Each row is a point on a landscape with many valleys, with its height.
A ball rolls from a point to the lowest of its 4 nearest points, and stops where none of them is lower. Distance is the straight distance between rows; heights are no part of it.
J_427 (h 32.8): [ 0.97  0.55  1.38 -1.31  0.87  0.00 -0.61  3.44 -0.27 -3.19 -0.66 -1.49
  0.79  1.97 -1.09  2.58  3.87  3.00  1.90  3.68  3.03 -4.67]
J_49 (h 29.7): [-1.78  1.29 -1.95 -1.57  5.91 -1.11  0.95 -0.07  1.04 -3.80 -1.36  1.48
 -1.11  1.07 -3.28 -2.38  0.46 -0.23  1.59  0.71  4.21 -1.74]
J_571 (h 34.8): [ 0.40 -0.91  0.65  0.73 -1.71  0.46 -0.55 -0.22 -1.37  0.52 -0.54 -0.34
  0.99 -2.17  1.04  2.69  2.88  0.73 -1.61  1.84  0.34 -2.83]
J_432 (h 31.1): [-0.95  3.08 -0.19  0.14 -1.73 -1.98 -1.92 -1.96 -2.61 -0.97  1.14 -1.09
 -3.00 -2.61 -0.27  2.13  0.64  0.15 -0.89 -4.62 -0.78  1.81]
J_867 (h 19.5): [-0.50  1.51 -0.17  0.05 -0.71 -3.14 -1.66  1.98 -2.10 -0.08  0.95 -0.07
 -1.56 -2.02  0.08  1.65  1.15  0.70 -0.16 -3.00 -0.11  2.46]
J_69 (h 46.5): [ 0.44 -1.32 -0.17  0.34 -0.94  1.49  0.64 -0.96  0.50  3.07  0.91 -0.27
  2.70  0.56  2.16  1.04 -0.99 -0.93 -1.07  0.08 -2.87  0.36]
J_429 (h 28.0): [ 0.92 -1.29  0.91 -0.22 -1.55  3.44  0.81 -1.61  1.22  1.22 -1.97  1.40
  0.31  0.64 -0.03 -0.65 -0.99  0.44  0.08  2.81 -0.91 -2.11]
J_45 (h 36.3): [ 2.15 -1.56 -0.11 -0.23  0.70  1.82  2.43  0.24  2.89  0.63 -0.29  2.53
 -0.57  2.76 -0.31 -1.78 -2.10 -1.12  1.45  4.10  0.32 -0.12]
J_249 (h 19.4): [ 1.91 -1.51 -0.23  0.15 -0.55 -3.79 -0.28  4.48 -0.22  2.05  1.41 -0.34
 -0.36 -1.11  0.97  1.15  1.08  0.33 -0.32  0.40 -0.01  3.09]
J_911 (h 31.3): [-3.47  2.06 -0.36 -1.89  3.15  0.34 -0.46 -1.34 -1.76 -3.04 -2.83 -0.51
  0.39 -0.38 -2.57  0.33  1.78  1.86 -0.88 -1.18  4.06 -4.30]
J_236 (h 29.0): [-1.20  0.38 -1.96  0.98  1.50 -2.98 -0.26  1.96  1.09  0.93  1.10  0.65
 -0.25 -0.52 -0.70 -1.95  0.17 -1.34  0.88 -0.32  1.36  1.64]
J_456 (h 27.0): [-0.48  0.48  0.89 -1.01 -3.02  5.63  0.48 -3.30  1.61 -0.23 -2.82  0.56
 -0.22  0.32 -0.03 -2.04 -2.41  1.20 -0.70  0.53 -0.68 -3.21]
J_781 (h 43.7): [ 0.19 -1.18  1.83  0.16 -3.14  4.08  0.61 -3.33  0.01  1.92 -1.68 -0.19
  2.19  0.05  1.85  0.66 -1.16  1.14 -0.53  0.96 -2.16 -3.39]
J_865 (h 26.0): [ 1.70 -1.77 -0.58  0.81 -0.45 -3.30  0.17  3.76  0.62  3.68  1.75 -0.69
  0.98  0.50  0.77 -0.19  0.07 -0.45 -0.20 -0.73 -0.70  2.34]
J_259 (h 25.2): [-2.78  0.67 -1.66  0.47  3.56 -2.25  0.13 -1.64  0.67 -2.42  0.25  0.08
 -1.38 -0.20 -2.37 -2.17  0.44 -2.13  0.24 -1.55  2.61  0.46]
J_649 (h 34.0): [-0.02 -0.54 -0.70  0.27 -0.37  2.74  1.45 -3.07  1.21  1.31  0.22  1.84
  0.40  0.52  0.26 -1.61 -2.20 -1.35 -0.21 -0.56 -1.52 -0.59]
J_323 (h 34.7): [ 0.38 -1.09 -0.56  0.83 -0.04 -0.86  0.73  0.14  1.78  2.92  1.86  0.49
  0.45  1.37  0.60 -1.56 -1.37 -2.29  0.12 -0.65 -0.91  1.90]
J_268 (h 29.4): [-2.14  0.87 -0.61 -1.29  4.18 -1.63 -0.09  1.17 -0.31 -2.29 -1.22  0.25
 -0.45  0.24 -1.33  0.54  2.27  0.38  0.61  1.17  3.58 -2.08]
J_714 (h 48.0): [ 3.39 -2.69  0.96 -0.35 -0.98  1.29  0.27  0.97  0.63  3.34  1.33 -0.66
  3.55  1.13  2.30  2.25 -0.43 -0.49 -0.37  2.48 -3.92  0.79]
J_573 (h 41.6): [ 1.33 -0.65  0.43 -1.53 -1.27 -0.95 -1.41  2.16 -2.58 -0.50  0.70 -0.13
 -0.12 -2.40  1.41  3.96  2.91  1.62 -2.23  1.08  0.27  0.73]
J_304 (h 23.4): [-2.04  0.95 -1.31  0.66  1.16 -1.86 -0.51 -1.76  0.10 -0.48  1.02  0.18
 -1.18 -1.09 -1.17 -1.23  0.18 -2.54 -0.42 -1.69  1.54  0.53]
J_435 (h 29.8): [-2.20  3.31 -1.29 -1.62  1.76 -3.43 -1.43  0.82 -2.58 -1.97  0.86 -0.60
 -2.28 -1.34 -1.13  0.65  0.11  0.67  1.15 -3.57  1.08  1.66]
J_644 (h 35.0): [ 2.33 -1.14  0.26 -0.66 -2.61 -2.24 -0.41  2.96 -1.23  2.33  1.45 -0.58
 -0.21 -1.73  2.18  2.55  1.21  0.09 -1.83 -1.68 -2.24  2.56]
J_889 (h 13.0): [-2.44  0.92 -0.23  0.22 -2.24  0.78 -0.75 -4.26 -2.31 -0.54 -0.21 -0.57
 -0.54 -2.36  0.54  1.76  1.58 -1.56 -2.24 -2.94  0.11 -0.28]
J_106 (h 26.3): [ 0.27 -0.03  0.90  0.23 -1.85  2.83  0.03 -1.51  0.90  0.70 -2.08  0.51
 -0.08 -0.32 -0.48 -0.36  0.59  0.97 -0.36  2.69 -0.13 -3.64]
J_974 (h 32.6): [-0.24 -0.74 -1.03 -0.05  2.70 -1.34  0.31  1.55  2.14 -0.76  0.42  1.66
 -0.16  0.48 -1.23 -0.81  1.00 -0.50  1.39  2.35  2.22 -0.14]
J_526 (h 57.2): [ 1.24 -1.64  0.88 -0.66 -4.09  0.00 -0.26  0.06 -2.96  2.49  1.27 -1.07
  0.88 -1.57  2.66  3.92  1.31  0.44 -3.29 -2.06 -2.14  1.18]
J_839 (h 35.6): [ 0.78  3.58  0.18  1.14  1.92 -4.75 -0.65  1.09 -4.27 -1.97  1.71 -0.58
 -2.63 -1.35 -1.89 -0.69  0.01  1.60  2.38 -5.18 -0.54  2.03]
J_297 (h 27.7): [-0.50  0.52 -0.25 -0.13  1.08  2.38  1.21 -2.85  1.90 -1.01 -1.34  1.86
 -0.87  0.71 -2.34 -3.17 -1.07 -1.10 -0.62  0.65  1.27 -1.28]
J_442 (h 74.2): [-0.18 -1.03  1.22  3.40 -0.87  0.98 -0.43 -2.17 -0.03  2.38  3.13 -2.26
  2.79  0.66  3.23 -1.22 -3.43 -2.46 -0.27 -4.59 -3.33  3.41]
J_182 (h 71.8): [ 1.82 -2.65  0.45 -0.62 -3.64  1.49 -0.61  0.00 -1.86  3.28  0.60 -1.20
  2.69 -1.12  3.49  3.76  1.43  0.39 -2.60  0.12 -3.14  0.42]
J_154 (h 24.9): [-0.66 -0.13 -1.03  0.03  1.21 -3.85 -0.39  3.03 -0.32  0.10  0.86  0.22
 -0.69 -1.08 -0.03  0.27  1.08  0.27  0.32 -0.18  1.11  2.26]
J_815 (h 30.3): [-0.37  0.19  0.23  0.00  2.29  1.33  0.53 -0.59  1.29 -1.36 -2.27  1.23
 -0.67  1.21 -2.69 -0.82  0.95  1.01  0.81  2.50  1.79 -2.27]
J_722 (h 12.0): [ 0.14  1.91 -0.43 -1.02  0.68 -4.65 -1.17  4.00 -2.75 -1.00  1.25 -0.06
 -1.94 -1.56 -0.53  1.41  1.20  2.36  1.02 -2.77 -0.94  3.04]
J_612 (h 57.5): [ 1.97 -1.91 -0.37  0.01 -0.37  2.98  1.37 -1.25  2.22  1.74  1.16  1.27
  2.94  1.47  2.17 -0.16 -3.48 -1.21  0.29  1.49 -3.88  1.87]
J_874 (h 51.6): [ 2.46 -3.27 -0.57  0.28  0.71 -1.60  0.88  2.98  2.40  4.36  2.63 -0.51
  2.05  2.08  1.84 -0.05 -1.55 -1.04  0.11  2.24 -2.73  1.80]
J_338 (h 46.1): [-0.01  0.90 -0.34 -0.51 -2.13  6.94  2.85 -3.52  0.98 -1.45 -2.90 -0.08
  0.87  1.11  0.93 -4.30 -4.96 -0.17 -0.44  0.35 -0.34  0.04]
J_75 (h 20.7): [-2.22  0.58 -1.07  0.79 -0.23 -0.32  0.01 -2.07 -0.60 -0.10  0.13 -0.02
 -0.52 -1.22  0.04  0.46  0.88 -1.81 -1.35 -1.21  0.98  0.08]
J_180 (h 42.5): [ 0.65 -1.21  2.21 -0.36 -4.55  6.27 -0.04 -1.16  2.09 -0.11 -2.51 -1.28
  0.95  0.82  2.09  0.01 -3.07  2.03 -0.15  2.49 -1.70 -2.96]
J_253 (h 38.9): [ 1.61 -0.45  2.02 -0.05 -1.93  1.89 -0.32  1.19  2.38 -1.42 -2.48 -0.16
 -0.63  2.26 -2.04 -0.62  0.86  1.49  2.24  5.21  0.66 -2.82]
J_546 (h 59.5): [ 1.92 -2.58 -0.20  0.62 -0.91  1.62  0.45  0.22  1.59  3.40  1.98 -0.38
  3.59  0.96  2.72  1.66 -1.95 -1.26 -0.60  0.62 -3.96  2.26]
J_866 (h 40.4): [-0.69 -0.09 -0.39  0.36 -1.16  3.96  1.53 -5.06  0.60 -0.04 -0.48  0.90
  1.47  0.63  0.62 -1.45 -2.63 -1.73 -0.50 -0.97 -1.97 -1.32]
J_441 (h 30.5): [-1.43  1.11 -0.49 -0.46  2.55  1.06 -0.11 -0.94  0.09 -2.24 -2.22  0.56
 -0.06 -0.05 -2.51 -0.80  1.64  1.05 -0.16  1.25  2.35 -2.99]
J_357 (h 27.9): [-1.77  1.13 -1.35  0.14  2.11  1.75  1.70 -3.17  1.43 -2.07 -1.33  1.54
 -0.99  0.12 -3.43 -2.95 -0.54 -1.62 -0.51 -0.11  1.65 -1.70]
J_461 (h 40.9): [ 2.54 -1.84  2.44 -1.01 -3.48  3.63  0.52  1.65  2.80 -0.38 -2.77 -0.66
 -0.39  3.32 -0.31 -1.12 -1.30  0.95  1.82  5.14  0.12 -2.05]
J_558 (h 26.6): [-1.88  1.24  0.16  1.33 -2.41 -0.02 -0.77 -3.08 -1.65  0.69  0.79 -1.40
 -1.16 -1.41  0.29  0.76  0.14 -2.32 -1.04 -4.14 -0.32  1.84]
J_848 (h 32.5): [-0.43  2.19  0.99  0.38 -2.72 -1.84 -1.87 -0.28 -2.89  0.01  1.55 -1.03
 -2.41 -2.68  0.77  2.41  0.89  0.18 -1.57 -4.67 -1.80  2.16]
J_663 (h 34.6): [ 0.46 -0.16  0.71 -1.65 -0.67 -0.97 -1.67  1.35 -2.70 -2.66  0.00 -0.46
 -0.10 -1.73  1.13  3.76  3.15  2.34 -1.01  1.34  1.08 -1.36]
J_25 (h 26.5): [-0.68  0.80 -0.35 -0.20 -0.80  3.15  1.52 -3.47  1.03 -0.38 -1.72  1.56
 -0.53 -0.12 -1.83 -2.31 -1.31 -0.36 -0.64  0.92  0.34 -2.58]
J_805 (h 30.8): [-2.27  1.60  0.70 -0.06  0.84  2.38 -1.02 -1.41  0.56 -2.83 -3.34 -0.11
  0.04 -0.71 -2.97 -1.15  1.90  2.83 -0.41  1.35  2.00 -4.62]
J_917 (h 8.2): [ 1.74  0.29 -0.42 -1.30  1.69 -5.18 -1.26  6.60 -1.36 -0.29  1.26 -0.03
 -1.44 -0.87  0.26  1.21  1.55  2.38  1.33  0.26  0.36  2.71]
J_412 (h 44.6): [-1.40 -1.10  0.64  1.00 -2.52  4.24  0.88 -4.89 -0.47  1.11 -0.23  0.09
  2.43 -0.49  1.83  0.01 -1.76 -1.33 -1.11 -1.75 -2.80 -1.97]
J_774 (h 50.9): [-0.82  0.79  1.38  0.81 -3.68  0.49 -0.80 -3.10 -2.75  2.02  1.70 -1.50
 -0.31 -1.30  2.28  2.41 -0.68 -1.36 -2.20 -5.52 -2.92  1.83]
J_697 (h 30.9): [-2.68  2.09 -0.72 -1.20  4.38  0.45  0.03 -1.91  0.20 -3.42 -2.39  0.62
  0.22  0.48 -3.55 -1.61  0.86  0.68  0.52 -0.69  4.12 -3.42]
J_654 (h 36.2): [ 1.95 -0.20  0.89 -0.41  1.90  0.97  1.38  2.06  2.17 -1.78 -1.84  1.52
 -1.35  2.81 -2.70 -1.34  0.63  0.43  2.93  5.22  1.95 -0.81]
J_544 (h 32.3): [-0.31  0.03 -0.17 -1.13  3.86 -1.93  0.41  3.52 -0.09 -1.84 -0.10  0.25
  0.32  1.28 -0.73  1.71  2.48  1.21  1.89  3.46  2.95 -1.82]
J_758 (h 31.9): [ 0.36  0.19  0.33  0.08  2.22  0.38 -0.02  1.88  1.59 -1.98 -1.43  0.83
 -0.33  1.20 -1.95 -0.17  2.13  0.87  2.15  4.00  1.29 -2.14]
J_680 (h 40.3): [ 1.09  0.02 -1.49 -0.40 -0.54  5.44  3.41 -2.61  1.78 -0.74 -1.57  2.09
  0.97  2.23  1.28 -3.42 -4.95 -1.25  0.74  1.53 -0.33  1.50]
J_344 (h 34.5): [ 0.06  0.43 -1.00  2.01  0.68  1.31  1.67 -3.40  1.99  1.31  3.05  0.12
  0.34  1.94  1.55 -3.77 -4.55 -2.41  0.64 -2.30 -2.13  2.51]
J_525 (h 32.2): [-0.71  0.60 -0.17 -2.84  0.94 -2.16 -1.10  1.43 -3.30 -2.04  0.22  0.14
 -0.71 -1.34  0.82  3.46  2.79  1.99 -0.25  0.06  1.82 -0.68]
J_607 (h 23.0): [-3.22  0.78 -1.43  0.44  1.72  0.24 -0.07 -2.35 -0.07 -1.82 -1.10  0.73
  0.16 -1.62 -1.38 -0.11  1.06 -1.18 -1.00 -1.64  2.11 -1.53]
J_852 (h 52.8): [-0.72 -0.61  0.45  1.59 -1.50  0.45 -0.34 -2.06 -0.40  2.47  1.89 -1.03
  1.39  0.25  2.33 -0.03 -1.44 -2.55 -1.32 -3.76 -1.44  1.98]
J_274 (h 48.5): [ 0.12 -0.26 -0.10  2.82 -1.04 -2.01  0.24  0.48 -0.09  3.35  2.39 -0.81
  0.67  0.95  2.27 -2.83 -2.98 -1.69  0.19 -3.48 -1.33  2.89]
J_151 (h 31.6): [ 0.78  0.66 -1.52 -0.58  1.06  3.55  3.02 -1.86  1.67 -1.19 -1.93  2.42
 -0.95  1.81 -1.55 -3.50 -2.66 -1.22  0.09  1.46  1.12  0.06]
J_523 (h 26.4): [-1.37  2.70 -0.84 -2.42  0.70 -2.82 -1.63  1.01 -2.68 -1.94  0.45 -0.02
 -2.09 -2.61  0.12  2.89  1.19  1.15 -0.04 -2.83  1.40  1.17]
J_549 (h 25.1): [ 1.81  0.26  0.79 -3.11  0.05 -3.17 -2.36  3.98 -2.40 -1.39  1.64 -0.51
 -2.03 -2.69  0.49  5.16  2.81  4.01 -1.12 -0.97 -1.83  1.01]
J_634 (h 29.2): [-0.26 -0.58  0.15  0.58  1.01  1.21  0.90 -1.09  1.54 -0.49 -0.97  1.40
 -0.64 -0.20 -1.33 -0.77  0.81 -0.44 -0.06  2.32  1.18 -1.59]
J_489 (h 32.0): [ 0.22 -1.27 -1.39 -0.46  3.81 -4.50 -0.16  5.46  1.16  0.03  1.47  0.23
 -0.62  0.24 -0.34 -0.01  2.06  0.95  2.41  3.10  2.39  1.83]
J_105 (h 1.4): [-0.18 -0.83 -0.08  1.11 -0.50  1.54  0.74 -2.49  1.25  2.28  2.14  0.14
  2.47  1.25  2.30 -0.59 -2.43 -2.08 -0.63 -1.63 -2.70  1.39]
J_306 (h 30.7): [-0.57  0.06 -0.19 -0.38 -0.19 -1.03 -0.51  0.37 -0.61 -0.08 -0.13  0.27
  0.00 -1.60  0.29  1.92  2.04  0.22 -1.44  0.97  1.18  0.02]
J_60 (h 31.4): [ 1.68 -1.08  0.77 -0.02 -0.77  3.22  0.89 -0.28  2.17 -0.15 -2.39  1.61
 -0.84  1.89 -0.69 -1.72 -0.65  0.65  1.02  4.42  0.11 -1.58]
J_264 (h 30.6): [ 0.63 -0.57 -0.22 -0.17  1.23  1.62  1.67 -0.74  2.59 -0.32 -1.28  2.44
 -0.83  1.64 -2.27 -2.67 -0.55 -0.35  0.09  2.48  1.04 -0.53]
J_899 (h 52.9): [ 3.15 -3.83  0.07  0.66  0.25  0.12  0.50  2.18  2.23  3.93  2.37 -0.64
  4.26  1.65  2.53  0.92 -1.90 -1.28 -0.17  0.35 -4.20  3.19]
J_964 (h 32.7): [ 1.34 -0.80  0.25 -0.52  1.04 -1.57 -0.08  2.15 -0.45 -0.48  0.63 -0.33
  0.01 -0.93 -0.04  2.36  2.73  0.40 -0.80  3.09  1.88  0.06]
J_464 (h 31.2): [-1.62  1.36 -0.32 -0.95 -0.65 -0.53 -1.30 -0.54 -2.25 -1.40 -0.02  0.15
 -0.80 -2.48  0.26  2.77  2.16  1.12 -1.58 -1.40  0.78 -0.03]
J_904 (h 42.8): [-1.05  3.32  0.10 -1.05  0.56 -3.97 -1.79 -1.13 -4.25 -2.02  2.42 -0.98
 -3.37 -2.73 -1.24  2.41  2.04  2.65  1.21 -6.40 -1.71 -0.36]
J_908 (h 43.0): [ 1.88 -1.96  1.78 -0.56 -4.02  6.05  0.37  0.33  2.93 -0.54 -2.69 -1.49
  0.53  3.12  1.66 -2.21 -3.47  1.78  0.88  3.68 -0.09 -0.65]
J_711 (h 28.6): [-0.69  0.96 -0.87 -1.71  2.40 -3.12 -0.91  3.44 -1.61 -1.00  0.80 -0.15
 -0.65 -0.54  0.36  1.89  2.04  1.35  0.15  1.19  2.02  0.75]
J_954 (h 51.3): [ 0.06 -0.14  0.40  3.30  0.08 -0.19  0.40 -2.03  1.29  2.31  3.17 -1.62
  1.46  1.37  2.33 -3.33 -3.86 -2.13  0.49 -4.54 -2.63  2.82]
J_820 (h 25.0): [-0.72  0.25  0.18  0.14 -1.70  3.19 -0.37 -3.38 -0.02  0.17 -1.67  0.32
  0.28 -0.54 -0.77 -0.86  0.32  0.12 -1.05  0.42 -0.60 -3.52]
J_266 (h 41.3): [ 0.31 -0.38  0.38 -0.41 -2.89 -0.27 -0.84  0.07 -2.31  0.70  0.37  0.30
 -0.10 -2.63  1.13  3.39  2.18  0.26 -2.25 -1.34 -0.88  0.72]
J_381 (h 40.8): [ 3.50 -3.12  0.28  0.63 -1.29 -1.83  0.17  3.88  0.55  4.69  2.04 -1.79
  3.02  0.55  3.01  0.75 -1.21 -0.94 -1.09 -0.98 -3.18  3.22]
J_531 (h 41.9): [ 2.50 -2.45  0.13 -0.02  1.31 -1.22  1.20  2.63  1.97  2.02  0.97  0.51
  0.10  1.62  0.06  0.74  0.84 -0.81  0.98  4.07  0.16  0.40]
J_252 (h 33.0): [ 0.24 -1.53 -0.22  0.75 -0.40 -0.79  0.13  0.74  0.47  2.09  0.82  0.53
  0.31 -0.83  0.61  1.22  1.13 -0.37 -1.17  1.06  0.02 -0.03]
J_11 (h 13.6): [ 2.50 -0.05 -0.41  0.43  0.23 -5.09 -0.92  5.60 -1.70  1.32  0.97  0.00
 -0.47 -0.79 -0.27 -1.32  0.67  0.77  1.23 -0.99 -0.25  3.59]
J_587 (h 19.8): [ 0.14  1.45 -0.38  1.75  0.44 -5.03 -1.20  2.85 -2.60  0.28  0.91  0.39
 -1.16 -0.31 -0.57 -1.61 -0.53 -0.60  1.19 -2.58  0.31  3.46]
J_15 (h 27.8): [-0.10 -0.45  0.09  0.52  0.06  0.55  0.55 -0.20  0.42 -0.13 -0.84  0.54
  0.44 -0.32 -1.02  0.62  2.39  0.35 -0.46  2.04  0.91 -2.09]
J_385 (h 35.4): [ 2.43 -1.93  1.56 -0.14 -2.22  2.24  0.49 -0.26  0.54  2.39 -0.71 -0.66
  1.85  0.04  1.27  1.65  0.28  0.65 -0.37  3.39 -2.35 -2.37]
J_340 (h 15.8): [-0.76 -0.11 -1.28  0.98  0.90 -0.35  1.83 -2.45  1.73  1.39  2.68  0.21
 -0.15  1.57  0.49 -3.46 -3.38 -2.65  0.54 -2.40 -1.05  1.41]
J_583 (h 23.8): [-2.09  0.94 -0.04  0.53 -0.62  2.13  0.06 -3.80 -1.10 -1.34 -1.78  0.35
  0.23 -1.76 -2.16 -0.67  1.12 -0.41 -1.75 -0.99  1.44 -3.26]
J_834 (h 29.1): [-1.16  0.73 -2.09  0.22  2.32 -1.46  0.23 -0.14  2.06 -0.13 -0.01  1.38
 -0.93 -0.09 -1.62 -2.70 -0.49 -2.18  0.80  0.64  1.53  0.51]
J_262 (h 30.4): [-2.77  1.76 -1.98 -1.06  3.47 -3.77 -0.72  0.96 -1.41 -2.07  0.01  0.01
 -1.30 -0.55 -1.21 -0.17  0.79  0.00  0.85 -1.90  2.66  1.09]
J_837 (h 32.9): [-2.66  2.77 -1.41  0.78  3.14 -5.02 -0.83  1.00 -2.61 -1.98  0.80 -0.78
 -1.76  0.23 -2.06 -2.18 -0.76 -0.09  2.33 -3.00  2.26  3.00]
J_380 (h 12.6): [ 2.84  0.05 -0.37 -1.78  0.75 -4.99 -1.60  5.97 -2.53 -0.71  2.09 -0.16
 -1.43 -1.71 -0.05  2.08  1.51  3.41  0.99 -1.76 -1.45  2.28]
J_221 (h 31.5): [-0.95  0.52  0.29 -1.63  1.58 -1.47 -1.27  1.59 -2.14 -2.02 -0.37 -0.11
 -0.52 -1.46  0.60  3.56  2.77  1.51 -0.50  0.62  1.65 -0.51]
J_997 (h 76.4): [-0.58 -0.96  1.51  2.08 -2.83  2.56  0.12 -3.71 -0.72  1.92  1.71 -1.35
  2.56 -0.34  3.60  1.48 -1.41 -2.06 -1.91 -4.04 -4.14  2.04]
J_54 (h 35.8): [ 2.88 -1.09  1.20 -0.09  0.03  1.22  0.49  2.08  2.64 -0.20 -1.17  0.80
 -1.11  2.87 -1.50 -0.60  0.43  0.29  2.51  5.52  1.09 -0.83]
J_136 (h 28.3): [-1.10  1.44 -0.58  1.75 -0.12 -3.07 -0.39 -0.75 -0.83  0.80  1.16 -1.21
 -1.63 -0.29 -0.27 -2.30 -0.69 -1.92  0.22 -3.17  0.75  2.95]
J_564 (h 60.9): [ 2.18 -2.06  0.43  2.54 -0.47 -0.47 -0.01  1.56  1.26  2.89  3.11 -1.03
  3.66  1.00  2.65 -1.37 -3.40 -1.42  0.24 -2.61 -4.61  3.63]
J_447 (h 31.0): [-0.83  1.15  1.59 -0.13  0.53  1.84 -1.09  0.51  0.56 -2.35 -2.53 -0.64
 -0.40  0.60 -1.28  0.47  1.93  2.77  1.00  2.81  1.69 -4.60]
J_142 (h 27.6): [-2.56  0.61 -2.50 -0.65  5.01 -1.96  0.38  1.08  1.07 -2.56 -0.66  0.90
 -0.18  0.03 -1.99 -0.99  0.87 -0.60  1.38  0.31  3.60 -0.27]
J_83 (h 29.5): [-0.98 -0.85  0.47  0.38 -2.38  1.76  0.37 -3.20 -1.04  1.63 -0.20  0.38
  1.44 -1.34  1.01  1.42  0.57 -0.83 -2.27 -0.78 -1.34 -1.48]
J_792 (h 31.8): [-2.12  1.53 -0.22 -1.79  2.29  0.06 -0.73  0.08 -2.92 -2.91 -2.59 -0.91
 -0.56 -0.62 -0.46  2.43  3.57  3.40 -0.43  0.32  3.74 -3.95]
J_492 (h 40.0): [ 0.68 -0.10  2.49  0.28 -3.14  3.26 -1.92  0.73  1.88 -1.51 -2.28 -1.76
 -0.41  0.79 -1.69  1.82  1.75  2.66  0.83  3.65 -0.04 -4.88]
J_407 (h 25.9): [-1.26  1.02  0.71 -0.09 -1.24  4.40 -0.06 -3.15  1.23 -1.26 -3.01  0.59
 -0.67 -0.31 -2.74 -2.85 -0.50  1.45 -1.25  0.94  0.45 -3.95]
J_764 (h 36.8): [ 0.79  0.39 -0.47 -0.62  4.09 -1.28  0.64  3.05  2.72 -2.21 -1.04  1.47
 -1.38  2.86 -2.25 -0.46  1.42  0.86  3.06  4.08  2.73 -1.04]
J_872 (h 42.9): [ 2.94 -2.95  2.26 -0.51 -3.45  4.31  0.42 -0.17  1.71  0.57 -1.40 -1.85
  2.51  1.47  2.13  1.33 -2.60  0.83  1.00  4.16 -3.59 -2.00]
J_162 (h 25.5): [-1.95  1.03 -0.82  1.21  0.79 -3.32 -0.48  0.24 -0.28  0.29  0.89 -0.18
 -0.88 -0.01 -0.88 -2.26 -0.36 -1.70  0.66 -2.15  0.92  2.19]
J_637 (h 31.7): [ 1.35 -0.24  0.50  1.52 -1.68 -3.47 -0.52  2.03 -2.03  2.44  1.53 -0.75
 -0.89 -0.52  1.28 -0.65 -1.13 -0.89 -0.03 -3.49 -0.92  3.18]
J_6 (h 26.1): [-1.16  0.71 -1.61  0.89  1.56 -2.68  0.20 -1.09  1.08 -0.31  1.36  0.15
 -1.16  0.51 -1.23 -3.65 -1.10 -2.82  0.33 -1.69  1.58  1.88]
J_598 (h 47.2): [ 2.85 -2.75  1.19 -0.42 -1.63  3.71  1.57 -0.10  1.35  0.98 -1.50  0.44
  1.56  2.40  2.01 -0.58 -3.29  0.27  1.20  4.30 -1.86  0.75]
J_250 (h 41.0): [ 1.63 -0.68  2.71 -0.88 -4.81  4.33 -0.30  0.00  2.61 -0.21 -2.71 -1.41
 -0.10  1.62  0.31  0.30 -0.85  2.06  0.93  4.26 -0.82 -3.51]
J_374 (h 32.1): [-0.57  0.54 -0.42 -0.59  4.26  0.71  0.82  0.57  2.24 -1.92 -1.44  1.41
 -1.22  1.41 -2.93 -2.20  0.40  0.28  1.30  2.97  2.47 -1.11]
J_419 (h 26.2): [-1.64  3.14 -0.19  0.04 -0.08 -2.88 -1.48 -0.70 -2.33 -1.75  0.81 -1.50
 -1.89 -2.31 -0.75  1.15  0.25 -0.41 -0.49 -4.26  0.02  2.49]
J_934 (h 56.6): [ 0.29 -0.75  0.51  1.36 -2.21 -0.98  0.15  0.20 -0.70  2.81  1.54 -1.40
  1.56 -0.21  2.90  0.25 -1.96 -1.84 -0.86 -4.42 -2.22  2.94]
J_276 (h 34.9): [-0.98 -0.02 -0.56  1.67 -0.87 -1.07  0.26 -1.81  0.08  1.71  2.18 -0.65
  0.15  0.54  0.64 -1.36 -0.92 -2.19 -0.57 -2.61 -0.38  1.53]
J_347 (h 34.1): [-3.05  2.68 -0.46 -0.91  1.30 -0.81 -1.43 -2.06 -3.09 -3.23 -1.00 -0.45
 -1.60 -1.98 -0.78  1.70  1.03  0.04 -1.34 -3.25  1.74 -0.13]

Two balls start at each pair of points below. Name the first point that both come to, or write never.
J_848, J_904: J_867
J_6, J_262: J_304
J_874, J_644: J_249
J_381, J_154: J_249
J_419, J_637: J_917

For each start below, name the point where the ball stops.
J_49: J_889
J_598: J_889
J_525: J_917
